Points on a hilly landscape, in no order, each with its height.
From any point a climber takes the steepest step (rise divided by distance) to one of its 2 nearest points. It stops when none of these is higher. Distance is the straight distance between rows; heights are no part of it.
(487): [ 18   2 -21  -8 -18   0 -14  -8  -2 -13  -5 -37   5  -5  24  15  12  14
   6  13  38 -24  49   0]  h=18.3
(1706): [  2  18 -14  44 -33 -23  -2  -4  -9  19   7  18   4  40   4   9 -29 -21
 -33 -14 -27  -1  -8 -35]  h=44.1
(914): [ 14 -11  -6  17  -8  -3  -3 -13  -5  -7 -15   0  -4 -31 -21  -5  -8  13
  16   0 -18  -6  15  14]  h=6.8
(589): [-41 -17  -6   6  23   4   2  32  -7  12 -13  -3  15 -22 -26 -19   3  -2
   2  28 -13 -33 -17  -2]  h=53.6
(1552): [ 28  -1   2   4  -5  13  30 -10  24  -9 -17  28 -27  -7 -24 -20  17  14
  -8  20 -28  24 -10   7]  h=47.4
(828): [ -6  -2   4  13   3  -7 -10  -3 -13  19   7  -4  -4 -14 -34 -13 -18   5
  22 -23 -37  -3 -15  -2]  h=7.8
(1965): [-11  -8 -36   3  -4  -5  -3  25 -17  -4  -8   0   9   0   7  13   9   1
 -16  27  22 -38  23 -14]  h=48.9
(1117): [ 10 -16 -17  29 -21   3   1 -12 -13 -15  -3  32   2  -4   4  11 -25  -6
 -20  -6  -8  -2   1  10]  h=35.8
(12): [ 10 -30 -12  19   5  16  30   9  22 -22 -14  27   6  -1 -13 -20   7  -7
 -38  47  -7   3 -19   3]  h=46.7
(1565): [  3 -15  13 -13  29  26  35  11  43  -8 -20 -12   3  -9  -6 -33  32   1
 -10  42   0  17 -18   4]  h=40.7
(1958): [-26 -25  18  23  11  -4  -4  -1 -18   2  26  25  27  -9 -18  -3 -26 -29
  -9 -33 -25  -2 -44  16]  h=36.3
(582): [ 12   9 -26  -4 -19   6  -2   1  -5 -16  10  -2  -1  39  44  36   9   0
 -14   1  37  -8  31 -10]  h=26.4
(691): [ -6  -6  39 -25  34  27  20  -6  30 -16   4   9   7   8  20  -3  10 -16
   0   5  17  39 -28  22]  h=10.1
(974): [ 26  29  27 -17  -8   1   2 -36   7   0  10  11 -35   4   5  -7  -1  14
  24 -35 -12  33  12  12]  h=47.9
(1381): [ 10  -5  27 -18   8   2  -8 -31  -2 -19 -19 -10  -8 -51 -14  -9  -3  24
  43  -6   9   2  12  32]  h=44.0
(152): [ -4   2 -12  44 -41 -22 -24 -15 -27  -4   6  10  17  11  16  25 -37 -26
 -22 -31   0 -21   3 -11]  h=53.0
(1738): [-38  -7  -8 -28  27  11  11  43  -3  -7 -10  11   0 -14   5  -8  25  -5
  -5  39  27  -7 -19  11]  h=52.3
(54): [-36 -15 -11   5  22  -8 -29  24 -20  23 -14 -37  41 -22 -21  -4 -10  -7
  10   8 -10 -44  -3  -9]  h=44.3
(1195): [-24   8  24 -46  34  -5  -3  14  11   6 -19   0 -45 -52  -6  -7  42  16
  22  24  25  38 -31  21]  h=35.2
(706): [-29   3  23   3  10  -4  -3   3 -19  10  31  34  -1 -11 -22 -16 -17 -11
  11 -40 -41  13 -42  22]  h=7.0
(315): [  9   0 -30  49 -50 -20 -23 -12 -29  -8  -2  21   7   3  10  23 -36  -4
 -28 -11  -5 -24  12  -3]  h=55.8
(1591): [  8 -11 -20  -3 -20  11  -3  -9  -5 -24  -6   3  -2  -4  14  13  -2   5
  -3   2  27  -8  22  20]  h=29.1
(1945): [ 12  -6   4  44 -24 -13  -1 -28 -11   1   8  42   7  12   3   3 -40 -15
 -26 -37 -33   8 -24   5]  h=39.6
(571): [ -7  -5  28 -17  21  18  15 -12  15  -6   8  18  -3 -11   1 -11   7  -1
  11  -8   0  33 -26  27]  h=9.5
(1508): [-21   5   2 -12  23   5  16  27   4  14   6  13 -14  -5 -13 -20  18  -1
   9  26  -4   8 -19  -4]  h=16.0
(67): [-29  12 -21   7   0 -20  -5  38 -20  28   8  -9  -5  16 -18  -1   3  -1
   9   6 -14 -27   6 -35]  h=29.7
(128): [ 38  16  17  18 -14  -4   8 -28  21   2  12   0  -3  28  13   4 -13  -8
 -14 -30 -21  24   5 -20]  h=56.1
(850): [ -6  -5  30  -5  29  18  16  -2  17  -5  -3  25 -12 -23 -21 -28   1  -1
   9   4 -23  30 -39  26]  h=8.8
(1341): [ 20   0  22  30 -23  -7  -1 -39  -7  -6  16  34   3  27  24   7 -39 -18
 -19 -51 -31  32 -13   3]  h=38.7
(1886): [ 32  24 -22   9 -31  -1   5  -2   6  -4   6  -8 -18  31  28  17  10  11
 -11   3  10  -1  34 -22]  h=18.9
(1366): [-13 -23 -23  35   0 -22 -12  11  -9  17 -19 -10  34 -12 -24  -3 -19 -11
 -15  13 -19 -40  -5 -16]  h=48.4
(827): [  3   7   3  25  -1 -12  -2  -2   5  22  12  -2   8  23  -9  -2 -20 -12
   3 -12 -26   2  -8 -24]  h=37.0
(471): [ 33   2  14   8  -5  16  34 -20  26 -14   6  46 -22   8 -11 -19   1   5
 -18   6 -29  37 -21   9]  h=49.4
(27): [-20   6   2 -36  24   8  -1  28   7  -3   8  -6  11   6  20  12  24  -6
   3  17  37 -10   4  11]  h=13.7
(1925): [ 33  26 -14   6 -30  -7  11 -10   7  -3   4  16 -28  14   4  -2  10  19
 -10  -2 -14  17  18  -9]  h=22.9
(1372): [  3 -23 -39   9 -11   5   1  17  -1 -12 -18  -9  22   8  17  14   4   0
 -32  42  28 -36  23 -10]  h=46.1
(1336): [-12  -8  13  -2  26   7  -7  -1   6  18  -1 -34  24   2  -9  -5  -6  -3
  13  -4  -8 -13  -6  -8]  h=17.3
(334): [-18 -37   7  24  -4   2 -13  -6 -17 -11   8  15  42 -22  -7   5 -29 -23
 -16 -20  -5 -21 -25  23]  h=34.3
(1200): [-50 -16  -4 -13  35  10 -15  41 -17   6  10 -22  35 -18  -1   1   7 -11
   1  16  23 -37 -12  14]  h=42.4
(85): [-13  -9  11 -14  23  11   5   4   5  -2  -4 -16  16 -10 -10 -12   6  -5
  11   9   7  -4  -6  11]  h=16.2
(876): [  6   8  15   1  22  -4  -2  -8  15  40   2 -47  -2  13 -29 -16  -4   5
  25 -11 -47   4 -15 -30]  h=9.6
(1567): [ -2  -5 -10  16 -10  -2 -15 -12 -26  -1  -2   8  -4 -22 -17  -3 -22   3
  12 -19  -5 -16   8   9]  h=6.4
(877): [-16  -5   0 -28  26  14  -2  16   5  -3  -7 -20  12 -18   3   1  22   2
   8  25  24  -7   5   8]  h=15.0
(140): [-20  19 -31 -16 -19  -6   9  37 -23  -7  21  61 -26  22   6  13   7   5
 -14  14  17  -2  -5   8]  h=24.5
(305): [ 23   3 -39  46 -45 -23  -7  -8  -6  10 -23  -5 -16   3 -13   0 -13  10
 -27  22 -22 -23  23 -33]  h=54.9
(1469): [-21   4 -26 -16 -22  -4  -3  21 -20 -13  19  53 -17   9  16  25   2   3
 -11  -1  23 -14  -5  24]  h=26.2
(1879): [-28  -5  12  33   5 -18 -20   4 -21  25  19 -13  40  13 -14   9 -31 -30
   1 -40 -21 -14 -22 -19]  h=55.1
(1601): [-45 -15  14  -9  30   4 -22  20  -9   8  26 -32  62  13  28  21 -11 -23
  -2 -17  36 -28  -7   3]  h=37.4
(1271): [-25  17 -32   5  -4 -18   4  41 -16  13  30  18  -1  47  10  15  -2 -11
 -22   4   7 -20   4 -33]  h=36.1
(233): [-14  27  16 -55  28   3   1   5  14   6   2   0 -28  -4  19   7  34   6
  23   1  39  35  -8  12]  h=25.7
(73): [-22  20 -21 -19   2   1  19  35  -4   4  12  53 -38  20  -3  -4  16   3
 -10  18   5  15 -13   1]  h=22.1
(599): [ -5   6  -4  -6  -5   0  -8  -2 -10   3  17  19  -5   7  10   7  -3  -5
  12 -25   6   4   5   8]  h=41.7
(654): [  3  11  21 -15  11  16  10  -6  11  -3  26  22   4  38  30   9   3 -16
   0 -23   5  33  -6   3]  h=26.0
(1370): [ 35   7  21  -3  -6  16  30 -29  28 -16  13  36 -13  23  14  -5   2   0
 -13 -16 -11  44 -12  14]  h=51.3
(1660): [ 24 -16 -29  30 -28 -16 -15 -12  -6  -7 -29 -23   8 -28 -12   3 -12  17
  -5  14  -2 -27  35 -16]  h=40.9
(160): [ -5  10  -7  32  -9 -23 -10  -2   3  34   1 -31  11  25 -17   2 -23  -9
  -7  -9 -24 -16  -7 -44]  h=34.4
(792): [  6   9   2  51 -23 -30  -5 -21   5  27  -2   2  21  35  -8   0 -28 -26
 -25 -10 -29  -1 -24 -35]  h=42.1
(1801): [ -7   6  26   2  -2  -6 -32 -24 -22   2  26 -22  27   9  17  18 -32 -13
  25 -66  11  -1   9  12]  h=54.2
(669): [-38  19 -30   1  -2 -17  -4  45 -29  25  31  18  -7  29  -5   6  -3   3
  -2   1  -1 -24   2 -27]  h=33.0
(1770): [ -7  -6 -11 -23   9   8   7  19   5  -5 -27   0  -8 -20   1  -7  31  13
   0  40  16  -2   7   7]  h=13.6
(634): [ -2  -8   8  32 -28 -18 -30 -20 -31  -8  17   4  31  11  28  27 -41 -30
 -12 -52   5 -12   0   7]  h=49.9
(47): [  2  -8  10  13  20  11  20   1   1   0  -1  36 -17 -27 -38 -37  -2   0
   2   7 -38  18 -40  13]  h=8.2
(490): [ -4 -15  28 -27  16   3  -8 -20   0 -19 -36 -22  -8 -72 -22 -21   3  23
  42  11   5   9  -5  42]  h=41.9
(1276): [  0 -25  -2   3  17  22  33  22  23  -9 -20  10   2  -9 -13 -29  22  -1
 -19  43 -13   7 -18   1]  h=43.8
(1513): [ 34  -3   2 -14  -8  -1 -12 -12  18  -5 -26 -74  17 -12   5   2  12  23
  -1  13  22 -30  47 -11]  h=16.7
(239): [-34  14  15  -2   6 -15 -14  18 -39  25  39  27  -5 -11 -30  -6 -15 -14
  25 -44 -34  -2 -31  16]  h=6.7
(969): [-35  -2  18 -46  34   0 -10  10   8  -2 -30 -20 -21 -61  -3 -19  30  10
  29  27  27  24 -21  25]  h=37.9
(1787): [ 21  15  -9 -28   1   3  -6   1  13  -6   0 -34   1  10  29  16  28  15
   9   9  39  -6  43  -5]  h=19.7
(836): [ -4 -37 -39   6   0  13  16  21   6 -27 -18  11  26  10  18   6   5  -5
 -43  47  31 -27  10   0]  h=48.0
(543): [-27  17  15  -2   9 -10 -18  10 -26  17  33   4   0   2 -14  -2 -16  -9
  30 -47 -18  -4 -15   8]  h=6.3
(767): [ -5  -8 -16  28 -19  -4  -2   6 -18  -5  18  38  14  40  22  21 -22 -27
 -35 -15   5  -2  -6  -5]  h=39.9
(846): [  3 -18 -12  19   4   5  10  -3  -7  -2 -14  29 -15 -31 -44 -28 -13   4
   2  11 -42  -2 -21  10]  h=7.6
(373): [ -5   0 -29  -6 -20   5  -7  11 -22 -19   3  31  -8   0  20  21   3   4
  -3   7  28 -16  13  22]  h=27.6
(755): [  9   0  13  18 -22  -9 -27 -34 -25 -17  12  -6  18   9  43  30 -35 -13
  -2 -50  18  -2  18  14]  h=47.3
(548): [-26  10 -17 -17   7  -3  20  39  -5  10   6  38 -28   4 -27 -16  21   5
  -4  31 -11  13 -20  -2]  h=19.1
(902): [ 17  15  12 -16   0  -5   6  -8  17  18  -4 -11 -36  -7 -29 -25  14  21
  27  -5 -32  18   2  -7]  h=56.2
(64): [ 13  32  11 -19  -2  -4 -11  -9   2  -2  16 -20  -7  27  34  14  10   4
  25 -23  29  10  25  -9]  h=22.5
(1517): [ 27  -1  -9  34 -30  -5  -2 -37  -2 -13   1  18  -7   1   5   9 -24   3
 -14 -19 -13   8  10   7]  h=36.9
(565): [  4  -2  14  22   3  -1   6 -10  -2  14  11  14  14  11  -8 -10 -26 -13
  -2 -26 -41  12 -25  -9]  h=38.9
(1095): [ -3  -2   1  -2   9  -2 -18  -5  -5   4  -2 -32  24  -7   4   3  -5  -2
  19 -11   9 -13  19  -7]  h=19.0
(1570): [ 13  10   5  20  -9  -6  -9 -18  -2  23   2 -18 -15  -9 -25 -12 -11  12
  19 -21 -43   4   1 -23]  h=8.3
(1832): [-18  -5   4  -4  33   8  17  17  15  14   3 -15   7   4 -22 -26  10  -4
   1  19 -14   1 -21 -15]  h=13.5
(1477): [  6  11  -1 -43   7   6  -5  -1  12 -14 -10 -19  -7   1  25  18  31  10
  13  21  52   4  23  10]  h=21.3
(1688): [-28   6  13 -49  33  15  11  20  13  -8  12  -3  -1  10  30  14  28  -9
   7  12  45  15 -17  10]  h=12.1
(671): [ 48  13  -8  -4 -29  -1   6 -14  22 -17 -14 -38  -6  -3  11   4  21  26
 -14  15  21 -12  45  -9]  h=16.6
(886): [ 33  13  41  24 -15  -7  -3 -54  14   7   9 -16   1  31  11   5 -26  -6
   2 -48 -23  30   0 -17]  h=58.7
(520): [ 14  21  11 -10  -8   2  -3 -16  -6  -3  17   8 -18   6  12   4   1   9
  21 -29   6  18  11  13]  h=44.9
(1697): [  7 -14 -42  27 -25 -10  -3   3 -17  -4 -26   0  -2 -21 -14  -1  -4  10
 -14  24  -3 -29  26  -4]  h=42.8
(568): [ 37   5  37  -1  -9  10  13 -44  15 -17  19   8  -1  40  41  11  -9  -6
  -3 -39   0  46  11  10]  h=36.2
(1847): [-10 -12  29 -36  29  11  -2  -6   7 -12 -33 -16 -12 -61 -12 -17  19  15
  25  19  17  20 -14  35]  h=40.0
(800): [-35   0 -20 -25  12   4  20  47   0 -12  -5  31 -21  -2  -2  -6  38  -2
 -14  52  24   0 -17   4]  h=44.2
(1089): [  6  -4  16  13  27   2  15  -1  24  42  -7 -37   2  21 -35 -29   2  -2
   7   4 -55  11 -25 -38]  h=10.3
(1362): [-20   8   0 -43  15  -4 -27  12 -22  -1 -29 -26 -18 -54 -20  -1  22  18
  41  12  18  -9  14  21]  h=38.1
(390): [  9  -4 -12  40 -32 -23  -3 -11 -13   4  14  34  11  36  10  15 -37 -25
 -38 -10 -12  -3 -12 -18]  h=42.3
(1930): [ -8 -13 -31  -4   4   7  11  29   1 -12 -16  12  -4  -6  -5  -4  20   6
 -19  46  12 -17   4  -1]  h=12.2
(337): [-13  -7 -15   2  12  -5 -17  16   0  15  -5 -44  33   6  13  10  -2   0
   0  15  23 -35  28 -17]  h=36.4
(29): [ 25  -4 -14  -4 -12   6  21  -1   4 -20 -21  33 -34 -22 -23 -18  12  14
  -8  28  -6  17   2  15]  h=45.4
(837): [  8   4  35  27  -5 -10  -9 -38  -5  10  19  -4  21  32  20  14 -35 -28
  -5 -61 -23  19 -10  -6]  h=58.8
(1880): [-41   0 -15 -44  13   1   1  34  -1  -7 -10  25 -29 -25   9  10  29   9
   0  39  46  13 -27  24]  h=33.1
(1498): [ -1   0 -31  31 -16 -21 -12  12 -16  19 -14 -15  -2   2 -22  -1  -8   5
   0  12 -21 -25  10 -36]  h=29.0
(656): [  0  31  20 -25  15  11  10   8  16  12  26   2  -6  50  35   9  16 -13
  10 -20  14  28   5 -16]  h=28.2
(948): [-13 -16  -6  15 -16  -3 -22  -5 -34 -14  14  15  12 -21   0  18 -24  -5
   8 -30   4 -20  -5  24]  h=5.8
(1232): [  5  -6  42  12  -2  -7 -28 -45 -16   0   8 -40  30   5  22  16 -36  -5
  34 -62  12  -1  12   9]  h=51.7
(44): [ 38  26  27  -7  -4   0   2 -24  17  15   2 -33 -27  -1 -26 -22   8  27
  32 -19 -38  16  11 -10]  h=52.2
(23): [  0 -11   7  14  31   3  26  16  26  28  -3 -19   9  22 -26 -28   7  -5
  -9  23 -35   7 -25 -31]  h=11.6
(1451): [ 11   4 -17  -3 -13  -2  13  14  -6   2 -15  36 -40 -17 -34 -20   8  21
  -3  24 -22  10  -5   4]  h=46.6
(1866): [ 36  31 -15  -8 -28   8   7  -6   7  -9  16  12 -33  38  36  19  16  10
  -9 -11  17  22  31  -9]  h=20.4
(507): [ 24  -8   2 -14   5  14  29   1  29 -20 -21   0 -12  -4   2  -9  29  10
 -12  33  11  13   9   4]  h=27.9
(903): [-25  -5   1  33   7 -21 -23   5 -13  36   0 -27  35  12 -23   0 -28 -24
   0 -17 -29 -27 -26 -29]  h=59.4
(1709): [ 14  -4   7   2 -29   3 -26 -37 -21 -32   7  -4  -1  -3  37  30 -27   4
   9 -36  23  -2  27  23]  h=44.8
(1141): [ 20  -2  13 -18   2  11  13  -9  24 -13 -24 -12 -15 -26 -18 -16  29  15
   4  25   1  11   7   9]  h=29.3
(1414): [ 11   3 -42  50 -49 -26 -10  -2 -19   2  -7  20   0   8  -2  14 -25   2
 -35   5 -11 -18  20 -28]  h=58.9
(1841): [ -4   5  26  -5  14  13   7  -4  -1  -1  30  33   4  21  15  -1  -8 -19
   2 -31 -13  26 -22  12]  h=24.6
(1937): [  8   1   5  44 -27 -21  -3 -26  -1  10   1  20  11  15  -8  -3 -37 -23
 -22 -25 -41   8 -15 -20]  h=40.4
(1173): [-30 -17  -8  40   2 -25 -23   6  -8  30 -16 -31  47   0 -20   2 -26 -27
 -11   5 -20 -44 -17 -35]  h=53.5
(264): [-12  -2  13  15  13  -1  -7  -5  -9  13  14  22  -5 -17 -37 -17 -15  -6
  18 -26 -49  10 -31   9]  h=7.4
(1904): [-46 -31 -17   5  23  -5 -14  38 -24   8 -20 -20  32 -38 -28 -18  -5  -5
   5  24  -7 -46 -10   9]  h=48.1
(1082): [ 13 -36 -21   8  -4  13  17   0   8 -22 -11  21  16   5  10   3   2  -7
 -32  30  18  -9   2   5]  h=49.8
(1397): [-21  12  19 -60  33   9   6  13  21  -5  -3   2 -31 -19  21  12  33   8
  13  22  42  42 -29  17]  h=28.1
(1519): [ 21  12  33  42 -17 -18  -5 -48  13  16   5 -13  28  37   9   6 -32 -27
 -11 -48 -30  21 -12 -28]  h=61.1
(242): [  8  10   5   1  -8  -1 -16 -19  -4  -6   7 -27   8   8  19  16  -5   4
  18 -24  20  -2  29  -7]  h=20.5
(1536): [ -3   6 -25 -25  -2  11  26  27  11 -12  -8  28 -22  15  14   5  36  12
 -24  47  30   5   8  -5]  h=9.7
(1482): [ 38   0  23 -14  -9  -9 -18 -32   0 -11 -20 -62   1 -28  -8  -1  -2  26
  35 -16  12  -8  53   9]  h=50.1
(1846): [ 16   0  17 -20   4   2  -4  -7   9   5 -30 -30 -22 -40 -28 -24  28  24
  25  17 -14   7  14   6]  h=32.0
(1230): [ 23   9 -27  -1 -19   8  22   7  10   2  -5  30 -27  10  -5  -7  14  17
 -15  19  -6   7  11 -10]  h=24.4
(1782): [-39   2   1 -51  28   2  -1  22   9  -6  -9   4 -32 -34  20  16  32   1
   4  32  56  25 -31  36]  h=30.6
(1905): [-30 -38  10  36   7   3  -5  11 -19  -3  15  21  42  -9 -13   2 -36 -33
 -27 -14 -15 -20 -44  18]  h=35.1
(1629): [ 42  14 -22  -9 -31  -4   5  -3  14 -19 -11 -12 -17  16  22  17  21  21
 -18  20  24  -3  47  -7]  h=17.5
(90): [ 43 -13 -12  32 -41  -6  -5 -35  -5 -19 -27 -23  -2 -29  -9   8 -10  16
 -13   6  -1 -20  36   0]  h=39.4
(1186): [-15  -6 -13  -9   1  -1 -11   7 -11   0 -21   3 -10 -40 -23 -15   6  14
  21  14  -6 -14   2  16]  h=43.9
(1059): [ -7   3 -42 -18 -11   6  15  35  -1  -8 -12  15  -6  12   6   5  26  12
 -20  50  25 -18  20 -14]  h=11.0
(694): [-31 -12 -39  10 -22 -10 -10  37 -34  -9  32  39   5  12  13  29 -12  -5
 -21   0  13 -33  -1   5]  h=42.7
(1957): [ 30  -3  44  -4  15  17   8 -40  19 -15  10 -16  12   7  11   3  -8  -1
  11 -26   3  27   1  13]  h=34.0
(606): [-13 -15 -11  12  13  -3 -22  10  -2  20 -17 -47  31 -15 -11  -5  -4  -3
   1   7  -2 -36  15 -22]  h=40.3
(1821): [  6 -23  -2  18   3   8   0  -8  -8  -8 -21   6   3 -42 -41 -22  -9   8
  10   4 -26  -7  -5  20]  h=7.3
(183): [  9  -5  12  -7  21  18  44   5  35  -6   1  23  -1  32   7 -18  21 -14
 -23  31  -1  26 -26  -1]  h=36.0
(716): [-16  19  30 -33  35  13  16   7  16  13   8  23 -34 -24 -17 -26  13  -6
  21   2 -13  50 -47  16]  h=29.4
(1777): [-22  -8 -45  16 -14  -7  -8  34 -29 -10   6  24  10  11   6  23  -6  -7
 -22  19  18 -45   6  -4]  h=45.0
(1440): [ 30  -3  11  -5  -7  19   9 -28  16 -24   7  13  -4   9  22  17  -3  -4
   2 -11  17  20   5  17]  h=31.8
(1205): [-11   1 -13 -22  -3 -11 -20   6 -26  -3 -31  -8 -16 -58 -26 -13  14  22
  35  15  -1 -13  21  12]  h=40.8
(894): [-35   7  -7 -38  19   3  16  37   3  -7   2  38 -34  -6   2  -1  29  -4
  -6  36  29  19 -30  16]  h=37.3
(1055): [  9  22   7 -31   4  -9 -13  -1  -1  17 -18 -52 -18 -22 -14 -13  25  27
  43  -5  -5  -3  33  -7]  h=41.8
(1396): [ 48  28  32 -10  -8  -2   7 -42  18   5   6 -20 -25   2 -10 -13  -2  21
  28 -40 -29  30  10  -1]  h=50.0
(573): [-13   4   9 -36  15  -2 -25  -1  -5   5 -16 -41  -9 -40 -21 -13  15  20
  44   4   5  -9  19   2]  h=37.8
(283): [  1 -40 -24  15   3  20  31  14  11 -26  -7  36  19   7   4   3  -5 -10
 -47  46   6 -13 -19   7]  h=48.3
(1014): [ 28   3 -25  35 -34 -20  13  -3  12  12 -11  -7 -10  13  -9   1  -1  11
 -32  22 -20  -9  12 -38]  h=51.2
(253): [ 15 -11 -11 -10  -9   3 -19  -9   2 -13 -33 -54  15 -20  11  13  17  19
  10  17  35 -32  54  -6]  h=17.4
(1795): [ 36   1  23  -1  -2  13  13 -32  17 -15   5  -1  -7  -1   1  -4  -5   7
   1 -14 -11  23   4  12]  h=32.9
(970): [ 33  10   3 -12 -11   0   5  -1  27  -5 -22 -55  -2  -2   7   2  28  19
   4  13  15 -10  45 -10]  h=15.7
(1599): [-26  11  27 -32  28   4  11   8  18   3 -13  15 -46 -39 -19 -20  25  12
  17  19   2  44 -47  24]  h=32.1
(455): [ -1   0 -23   1  -2   6   4  17   2  -8   3  -2  14  33  33  23   8  -5
 -15  13  33 -19  24 -12]  h=28.5
(1700): [ 28  -6 -21   2 -13   7  23   2  21 -14 -16   1 -11   5  -8  -4  22  16
 -19  32   3  -4  23 -12]  h=26.3
(375): [ 10  26  10 -10  12   9  24   2  19  16  20  -1 -10  41  14   1  22  -4
   4  -9  -1  25  -2 -18]  h=30.5
(1131): [-23 -13   9  21 -10 -11 -28   3 -38  -1  25  13  26 -17 -13  11 -33 -14
  10 -45 -11 -25 -22  25]  h=5.5
(1897): [ 33  -1  -5 -15 -15  14   5 -18  13 -29  -6  -5  -6   0  20  14  10  11
   1   1  21   4  27  15]  h=30.4
(214): [ -6  10 -24  19 -12 -24 -18   9  -6  36 -15 -42   5  18 -21  -3 -12   4
   2   6 -25 -23   2 -48]  h=31.9
(299): [-37  -1 -24   7  -7 -14  -6  42 -33   5  36  25   6  35  16  27  -7 -19
 -22  -5  12 -27  -5  -9]  h=39.8
(1448): [ 10   8 -19  33 -24 -16   7  -5   0  11   3  15  -9  30  -4   1 -10  -4
 -25   4 -22  -3   4 -33]  h=47.0
(1106): [ 11   1   9  14   2  -8  -8 -17  10  21  -7 -42   4   3 -22 -10  -9   5
  14 -12 -32  -8   2 -26]  h=8.9
(413): [ 11   7  -6  -4  -3  -3   8   7   2  13 -13   6 -31 -18 -33 -25  12  17
  11  12 -29   9   4  -1]  h=50.8
(1647): [ 31   5  19  10   1  12  20 -27  21   4  17  16  -8  34  15   1  -6  -2
 -15 -14 -17  37  -4  -7]  h=53.4
(236): [ 29  -7  31 -11  -7   2 -11 -44   5 -15 -16 -34  -6 -35 -17  -8  -9  31
  38 -19  -2   3  31  19]  h=46.8
(1152): [  4 -26  -4  35  -8  -6  -8 -18 -11 -10   0  18  30 -10  -4   7 -31 -18
 -24 -15 -13 -14  -8   4]  h=34.7
(1301): [-21 -10  -5   3  19   3  -6  19 -16  13 -14  -7   3 -33 -35 -23  -3   4
  20  13 -22 -19  -5   9]  h=47.7
(985): [ 11  12  11 -12  16  18  34   3  35  -3  19  17  -8  45  19  -8  18 -11
 -16  12  -1  29 -11 -15]  h=33.4
(1127): [-41 -24   9 -13  31   9 -19  20  -8   3  14 -28  58 -11  14   6  -1 -13
   0   5  32 -39 -12  13]  h=39.7
(590): [ -3  24  11 -60  15  13   2   3  16   1   0 -13 -18   3  30  18  42   9
  22  15  53  21   9   8]  h=23.3
(1884): [ 36  45  -6  -5 -21   0  16 -13   5   1  17  13 -42  29  15   7  11  13
  -7 -14  -6  30  23 -16]  h=21.8
(830): [-40 -19  -7 -20  33   8  -6  43  -3   1  -5 -10  24 -17  -1 -14  12  -6
  -4  40  21 -31 -10   9]  h=45.9
(771): [ -8  -7 -25 -40   6  12  19  27  15 -25 -16  21 -19   0  17  10  36   5
 -18  55  46   5  -6  15]  h=8.6
(35): [ 13  25  -3 -12 -12  11  -7  -9   3 -10  18 -15  -2  37  52  27  11   1
   0 -11  32   6  32  -8]  h=24.3
(454): [-21   5  32 -41  41  20  11   7  30 -10  17   3   5  10  33   6  19 -16
   7  14  40  33 -36  23]  h=10.9
(1368): [ 28   9  16 -20  -7  -1 -16 -13  12   2 -16 -64  -4 -17  -9  -6  12  27
  33  -3   1  -6  44  -3]  h=46.3
(851): [-23   2   7   8  10 -10 -24  12 -26   8  27  -5  25  -5  -7  10 -19 -15
  15 -40  -8 -16  -9   4]  h=5.9
(1291): [ 28   4  49 -18  10  20  14 -45  23 -19  21   6  -4  21  31  -1  -2  -2
  17 -33   3  47  -4  17]  h=35.0
(726): [ -2   5  -9   8 -10  -1   0  10 -10  -1  25  26   1  26  20  16  -5  -9
 -18 -18   8  -3   0  -6]  h=38.0
(596): [ -9 -23 -30  22  -1  -7  -6  13 -15  -4 -23   0  17 -26 -31  -8  -5   0
 -15  25  -7 -31   3  -4]  h=45.2
(1754): [-20  23   9 -24  20   4   6  15   0  15   8  39 -40 -18 -25 -23  15  -1
  18   2 -19  34 -43  13]  h=27.1
(462): [ 27   3  31  16  -9   2   6 -39  -3  -6  20  26   5  39  42  10 -28 -23
 -10 -48 -15  35   0   7]  h=37.7
(1509): [ -7   4  27  16   1  -5 -19 -21 -14   9  22  -6  24  19  22   8 -35 -23
  12 -66  -5  13  -4   4]  h=56.6
(1183): [-21   4 -22  20  -8 -15 -12  16 -17  22   1 -10  10   5  -9   1 -10  -3
   0  -1  -8 -27   6 -23]  h=26.9
(1352): [ -1   2  22 -20  17  -1 -11  -7  -3  10 -24 -41  -8 -43 -39 -23   5  25
  46  -1 -17  -2  13   9]  h=34.9
(1969): [ 39  -8  -9  21 -39   1  -3 -34  -2 -21 -10   1   0 -13   8   5 -20  17
  -4  -8   2  -4  24   9]  h=38.2
(1917): [-16   0 -22  -1   6   0   0  29   1  12   1 -25  25  28  18  13  12  -1
 -15  21  31 -32  21 -32]  h=32.2
(1545): [-22  -5   8 -13  24  12 -21   6  -4   3  13 -39  43   8  28  17  -4 -11
   7 -17  39 -27  11   4]  h=35.3
(555): [  8 -12  26  -6  30  26  44   3  48 -11  -5  11  -6   3   2 -28  23  -7
 -19  38 -10  31 -29   9]  h=38.4
(687): [-13  -9  11  16   1  -3  -3   0 -12   1  23  26  18  11  -4  -2 -28 -20
  -7 -40 -25   6 -23  11]  h=37.6

For each start below, name the point where the climber stops.
(691) | (589)
(1152) | (903)
(1059) | (589)
(253) | (1738)
(1629) | (589)
(656) | (1082)
